Points on a hilly landscape, in no order, each with its height.
A ball rolls from a point to the lowest of its 4 nearest points, and stops where none of them is lower. Distance is the straight distance between rows; heights are no part of it.
k_432 height 48.7:  97  70  96  90 130 112 119  94  70  90  81 102  70  76  96  76  95 128  92  94  85 100
k_900 height 50.0:  75 118  85  79 106 115 113 117 125  69  89  84  99  99 127 151 119  95  79 106 130 105
k_693 height 47.1:  95  84 103  69  99  81 101 126 105  63  68 114  83  97 107 117 111 118 114 116 113  87
k_822 height 30.2: 115  82 138  74  76  81 102  81  68  87  91 102 112  84  99  96  98 128 119  94  81 112
k_714 height 16.6: 133 107  95 104 151 124 114  68 121 105 111 101  68  85 101  88  88  68  71  98 114  82
k_698 height 45.8: 119 130  73  76  68  71  84 129 105  78  91 111 137 110  97 102  92  83 132 101 101  49
k_390 height 31.4:  82 113  83 111 126 123 116  98 109 105 105  94  77  91 113 121 122  94  78 108 114 116
k_15 height 39.4:  85 111  88  81  68  74  91 131 103  77  95 103 124 114 101 128  98  87 117 109 112  93
k_566 height 28.5: 115  99 108 126 105 106  89  76  83 112 118  96 104 108  96  63 110 107  96 103  83 102
k_128 height 46.2:  92  86  94 110 137 132 137  78  86 124  97 121  82  74 105  91 114 112  86 102 110 119
k_918 height 34.4: 106 100 153  92  61 119 117  84  83 123 101 103 127  81 122 106 143 112 122  89 106 135
k_342 height 38.1: 111 109 101 119  94 133 114  72  89 121 111 110 100  83 108  78 149 102  99 106 103 106
k_772 height 38.4:  96 119 102 128  86  98  86  79 102 113 128  82  95 122 101  84 114  90  95 107  88 112
k_164 height 46.5:  46  84  94 120  88  61  80 140  98 110  92  97 110 125  87 123  63 100 104  87  88 128
k_193 height 37.9:  81  84 101  88 106  90  98 119  80  79  81  99  95 102  90  99  89 109 101  97  97 102
k_362 height 33.1: 120  92 134 103  69  94  90  75  58  99 115  85 112 110  79  54  95 130 117  71  61  80
k_635 height 24.5:  73  94  80 123 111 130 128 106 103 112 107  92 102  86 107 128 122 107  83 105 122 143
k_663 height 17.5:  70  90  96 133 113  89  88  99  98 116 108  89  99 123  86 100  84 101  82  91  86 117
k_4 height 28.6:  97 102  79 100  92  86  86 112 114  93 103 103 101 105  86  92  78  84 109 112  97  83
k_496 height 43.4:  82  78 106  79 114 112 112 102  84  90  86 108  77  80 106 112 119 123 105 101  99 117
k_177 height 14.0: 142 119  83  93 132  87  92  96 126  89  98 121  93  98  84  75  62  66  99 115 112  54
k_424 height 5.6: 129 108  83 116 121  83  84 106 118 107  96 109  97  96  83  76  68  77 107 113  98  63
k_207 height 25.8: 146  75  94  77 153 112  98  92 102  90  85 128  66  97  85  66  67 102  87 101 100  64
k_367 height 35.5: 124  92 100  97  97 104  90  81  90  95 115  99  98  96  90  68  97 106 105 106  87  82
k_101 height 40.0:  75 110  73 116 117  95 109 119 119 103 106  77  92 111 106 140  98  87  82 109 111 124
k_131 height 32.4:  79  87  93 104 100  76  86 123  97  95  96 103  97 113  85 103  77 102 105  97  92  97
k_811 height 48.3: 138  93 104  94 123 139 119  59  94 113  99 118  76  74 116  72 127 111  94 104 108  83
k_656 height 38.2: 118 123  80  93 112 139 124  81 112 105 105 103 107  65 124  85 132  83  85 106 131  83
k_423 height 36.4: 116 104  93 118  79  90  84 103 109  95 118 100 106 121  92  83  98  83 100 108  86  88
k_944 height 42.8: 117 136  85 103  71  94  94  88 120  91 126  86 119 116  99  99 107  75  93 103  95  89
k_762 height 43.8:  89  95  77  96 121  91  99 114 111  98  94 101  89 101  95 110  98  98  95 121 123  80
k_474 height 48.9: 135 111 106  78  74 134 124  76  87  97 104 109 111  62 126  84 153 114 120 107 106  93
k_5 height 35.9: 101 122 122 112  52 104 101  90  97 111 132  92 120 123 112 105 122  77  98  87  83 129
k_770 height 26.0:  70  98 116 114  71  91 102 103  92 109 109  87 120 126 113 116 108  88 110  85  84 134
k_459 height 35.4: 102  97 128  77  57  81 100  98  77 100 117  91 130 114 104 108 107  92 129  95  90 108
k_692 height 66.4: 103  96 111 132  92  72  51 105  94 122 110  99 110 115  62  64  54  99 114  85  54  88
k_916 height 31.7:  84  73 130  71  75  68  94 127  85  83  72 104 109  96  84 112  68 125 132  81  94 104
k_908 height 18.5:  92  86 119 103  90 107  96  79  64 108 104  93  93  89  95  74 101 119 100  84  74 108
k_797 height 32.1: 102  62  88  70 145 112 117 116 100  68  69 127  60  81 117 106 101 130  94  96 108  75
k_384 height 47.8: 117 103 122  90  83 134 127  87 100  99  85 108 112  55 133 112 148 103 106 103 125 122
k_874 height 35.0: 100 115 115 142  91 130  94  69  92 136 118 111  96 117 102  79 132 127  93  94  86 125
k_365 height 30.3: 108  83 161  68  68  78  96  89  68 104 101  87 122 110  86  90  85 129 133  73  74 121
k_458 height 29.4:  69  74 143  65  82  89 106 115  62  84  72  91 116 106  96 114  75 129 113  88  93 136
k_486 height 50.1: 104 115  87  72  84  99 103 112 119  67  97  85 107  92 120 120 116  84  93 106 116  88
k_520 height 33.9: 133  88 123  62  63  80  98  91  61  86  98 108 123 108  93  87  88 118 128  98  80  75
k_690 height 45.4:  99 124 106  87  65 100 103 104  93  82 114  80 118 100 109 111 123  86 104 115 105 111
k_774 height 11.2: 120  87  92  79 137 111 110  95  98  87  89 122  68  92 111  89  82 103  94 113 112  70
k_290 height 4.4:  70  82 102 143 118 117 107  89  90 136 106  93  93 105  89  80 106 124  85  81  80 142
k_227 height 49.3:  94  70  84 112 152 150 134  91  92 133  75 127  76  72 107 105 124 117  78  85 121 125
k_608 height 47.9:  91 128  82 111  86 103 105 107 126  90 117  69 116 105 116 125 111  67  86 113 116 102
k_517 height 34.9:  90  88 103  79  82  64  75 136  98  85  73 120 118 105  85 118  76 107 139  95  96  83
k_132 height 34.2: 100  96  74 103 139  95  94 116 123  87  80 112  76 104  95 108  71  91  99 109 112  70
k_324 height 18.1: 135 128  84  90 122  90  92  99 138  93 111  95 107  96 103  96  81  54  78 113 118  58
k_989 height 40.8: 123  96 102 130 111  86  75  79  94 112 109 103  92 116  81  58  79  98 101 103  72  81
k_818 height 32.3: 110 125  87 126 136 135 111  73 122 133 105  95  82  94 101  87 124  85  73 110 121 111
k_708 height 39.2: 100  78 123  84  77 112 127  93  77  93  92 105  97  80 109  94 135 114 113  92 102 115
k_364 height 26.4:  82  74 147  85  76  85  97  98  69  97  99  86 103  97  89  94  92 123 115  73  78 133
k_242 height 58.3:  72 105 106  97  60 103 124 108 103  95 115  84 115 109 116 142 118  77 104 112 120 142
k_31 height 43.5: 128 126  92  96  73 120 117  79  98  87 122  82 110  70 116  78 139  87 105 109 108  88
k_405 height 13.9:  70  76  89 128 126 109 116 101  82 108 101  87  92  90  81 110  98 114  77  96  89 142
k_866 height 70.1: 112 101  67  80 131 117 109 119 133  74  78 102  84  93 119 117 104  75  77 112 129  68
k_356 height 45.0: 106  63  76  73 152 101 105 124 106  85  58 128  54 100  92 104  71 123  86 106 111  78
k_33 height 52.4:  75  76 111 113  90  78  89 120  75 106  85  80 104 121  78  94  53 129 105  86  77 120
k_89 height 29.8:  48  92  91 128  89 105 114 108 102 121 121 101 108 123 105 143 112 102  84  81  87 166
k_129 height 34.5: 128 122  92 119 120 140 128  66 120 138 105 110  97  80 113  75 141  91  69 100 127 101
k_948 height 46.4: 105 142  91  87  67 110  97  95 126  83 123  70 123  89 118 113 114  71  74 103 119  75
k_886 height 39.3:  79  99  80  89 120 117 106 113 111  82  91  97  76  92 123 138 119 110  83 110 124 113
k_855 height 34.0: 136  82 142  55  75  82  96  87  66  66  99 109 110  77  89  96  90 117 135 103  78  78
k_483 height 30.4:  70  86 157  74  70 104 122  92  67 109  82  99 112  91  99 121 120 120 114  83  98 158
k_750 height 49.9: 125 107  80  73  80  90  93 110 103  68  98 109 115  92 106  91 108  85 123 119 110  63
k_16 height 42.9:  90  99 115  76  75 116 114  99  91  78  89 100 100  81 110 119 137 107 110 104 118 117
k_192 height 18.6: 132 116  87 114 148 102 107  82 143 103 100  89  76 101  81 118  67  70  74 114 133  87
k_107 height 43.3: 127  92 110 106 107 122 107  63  81 122 110 114  90  90 104  48 137 125  89 104  91  90
k_863 height 44.4: 138  79 108  53  98  97  97  94  65  77  88 122  88  78 122  81  94 137 123 104  99  62
k_43 height 53.6: 133  86 110  68  97 112 110  79  67  77 108 111  94  71 113  76 123 116 121 104  90  73
k_545 height 38.6:  84  97 109  81  63  62  90 133  92  96  99 107 125 127  93 119  87  97 131  87  95  96
k_748 height 21.7: 145 120  97  96 112 117  94  70 135 103 116  95  81  90  96  77 100  68  77 111 112  61
k_269 height 48.6:  74  94  98 121  98  62  73 118  87 113  96  94 110 122  67  82  56  99 116  84  68  93
k_694 height 51.6:  99  92 131 123  79  99  60  76  74 122 123  85 110 139  77  64  94 120 102  83  61 107
k_970 height 16.3:  56  86 107 131  80 100 102 105  82 116 115  83  94 113 101 105 104 109  91  80  85 146
k_197 height 38.3: 113  69 130  54  89  91 106 106  75  66  63 103  89  72 110 106 108 138 127 105  92  92
k_607 height 48.2:  78 114 103 118  52  63  82 121 107 107 119  98 126 145  93 111  88  82 117  87  73 104
k_760 height 25.7: 120 140  91 125 133 121 116  74 163 121 121  71  96  97 107 118  87  73  67 101 130 110
k_761 height 41.0: 102 106  93  94  92  99 100  96  91  95 103  96  95  92 101  80 109  89 105 119 105 100
k_231 height 51.1:  90  97  77  86 141  88  88 149 125  87  68 136  95 116  94 121  92 115  99  98 106  64
k_313 height 30.0: 105 120  79 122 148 131 118  82 128 131 106  89  86  87 105 111 112  83  70  99 118 123
k_946 height 36.2:  67  74 103  99  89  58  79 146  92  98  89 113 124 110  79 123  61 122 130  68  82 106
k_564 height 49.1:  99  82  77 100 146 119 112 108 104  89  92 110  63  99 107 116  96  97  69 111 115 105
k_181 height 24.8:  79  92 117 121  86 115 115  82  85 121 108 106 105 101 112 104 121 114  97  93  93 139
k_176 height 32.0:  78 108 139 102  53 109 108  88  84 114 111  95 124 119 117 110 137 103 113  78  92 149
k_186 height 34.1: 112  96  73 110 155  80  79 119 130 115  83 119  83 104  86 100  53  88 106 102 114  71
k_348 height 46.8: 121 100  74  66 115  85  85 119 114  68  85 125  87  92 102 102  83  95 107 116 112  54
k_780 height 16.7: 131 120  90 119 114 104  87  76 123 116 114  96  89 114  92  83  78  76  84 116 112  79
k_705 height 28.2: 104 110 130  95  71 114  90  73  75 100 120  95 107 108 102  78 122 109 120  87  84 107
k_949 height 51.8:  59 113  87 103  78  93 111 133 109  98 111  78 117 128 120 150 107  81  92 109 116 142
k_588 height 44.6:  99 128  76  91 100 132 119 101 129  89 103  80 113  70 119 117 128  82  69  95 142  98
k_891 height 46.9:  91  89 102 100 117 134 144  99 100 112  80 113  99  67 121 109 136 119  98 104 125 122
k_896 height 42.5: 106  99  86  94 110 133 129  86  88 103  93 107  94  78 109  87 131  99  83 104 115  99
k_114 height 57.8: 102 100  93  70 122 135 127 103 113  82  69 109  94  66 129 123 142 113  98 105 132  98
k_793 height 42.6: 107 113 113 141 108 147  95  60  99 147 110 117  91 106 104  55 135 129  86  91 110 111
k_380 height 32.5:  96  63 123  64  95  92 101 109  67  74  65 100  92  80  90  91  79 144 118  96  90 115
k_184 height 54.4: 100 117 115 154  88  94  65  69 122 140 128  86  94 148  91  96  92  95  91 106  69 118
k_178 height 21.6: 113  87  93  98 126 109 104  77 102  97  98 109  62  89  94  82  90 101  83 102 106  80
k_623 height 44.7:  61  87 100  93  84  72 100 138 105  72  90  94 109 122 101 139  81 105 110 103 110 114
k_34 height 44.5:  80  84  79 111 135  67  79 138  99 104  75 114  92 108  75 106  51 117 108  98  95  93
k_464 height 19.1:  99 108  80 114 120  74  84 115 115 112  92 105  92 112  80 105  65  84 101 110  99  82
k_559 height 83.8: 112 116  93 120  89  58  61 111 110 124 116 109 127 108  72  75  73  85 128 106  71  72
k_752 height 46.1:  95 106 113  91  62  54  70 129  76 118 114 116 153 114  78 100  67  95 147  75  71  74
k_389 height 58.0: 117 124  69  70 106  86  97 128 130  66  82 102 111  94 110 111  94  82  97 118 123  47
k_59 height 42.7: 105 123  99  87  55  75  86 121 103  90 115  89 140 110  92 116  99  74 131  92  94  76
k_22 height 42.0:  97  76  91 117 118  84  98 105  88 107  88  98  93  98  72  77  58 115 102 102  79  96
k_25 height 36.5:  68 101  96 124  67  76  95 109  89 105 123  88 115 123 105 124  94  76  93  85  79 129
k_651 height 53.1:  73 109 100 160 112  99  83  92 129 134 130  81  98 134 100 125  93  75  74 101  79 139
k_729 height 58.5:  81 106  70  82 110  78  89 144 115  67  64 109 101  98  99 132 100  95 112 107 114  66
k_456 height 40.5:  76 105 102 152  95  86  74  99 121 126 121  87 105 138  98 115  84  80  90  99  71 131
k_790 height 50.5: 118 146 103 146  81 112  69  84 138 114 140  77 105 122 103  81 115  83  78 114  84 110
k_673 height 35.7: 102  93  84  91 109  83  93 118  90  91  88 112  98  89  97  76  88 103 102 111  98  62
k_204 height 29.9: 102 125  95 138 133 109 103  76 139 130 117  85  92 105  97 112  84  84  76 112 110 115
k_119 height 10.8: 116 124  88  99 130 110 109  84 122  96 109  87  90  96 108 101  91  79  67 113 126  86

Call two points neighbours if one is among the 4 nearest of the other. Go from one point of each pair to the other, from neighbour to neighbour, staying as low as possible. Name the highest point that can't be avoided.
k_119 and k_970 | k_390
k_290 and k_908 | k_176
k_424 and k_774 | k_178
k_119 and k_424 | k_780

For each start below, name the point where the ball stops.
k_900 | k_290
k_43 | k_908
k_698 | k_908
k_752 | k_908
k_863 | k_908
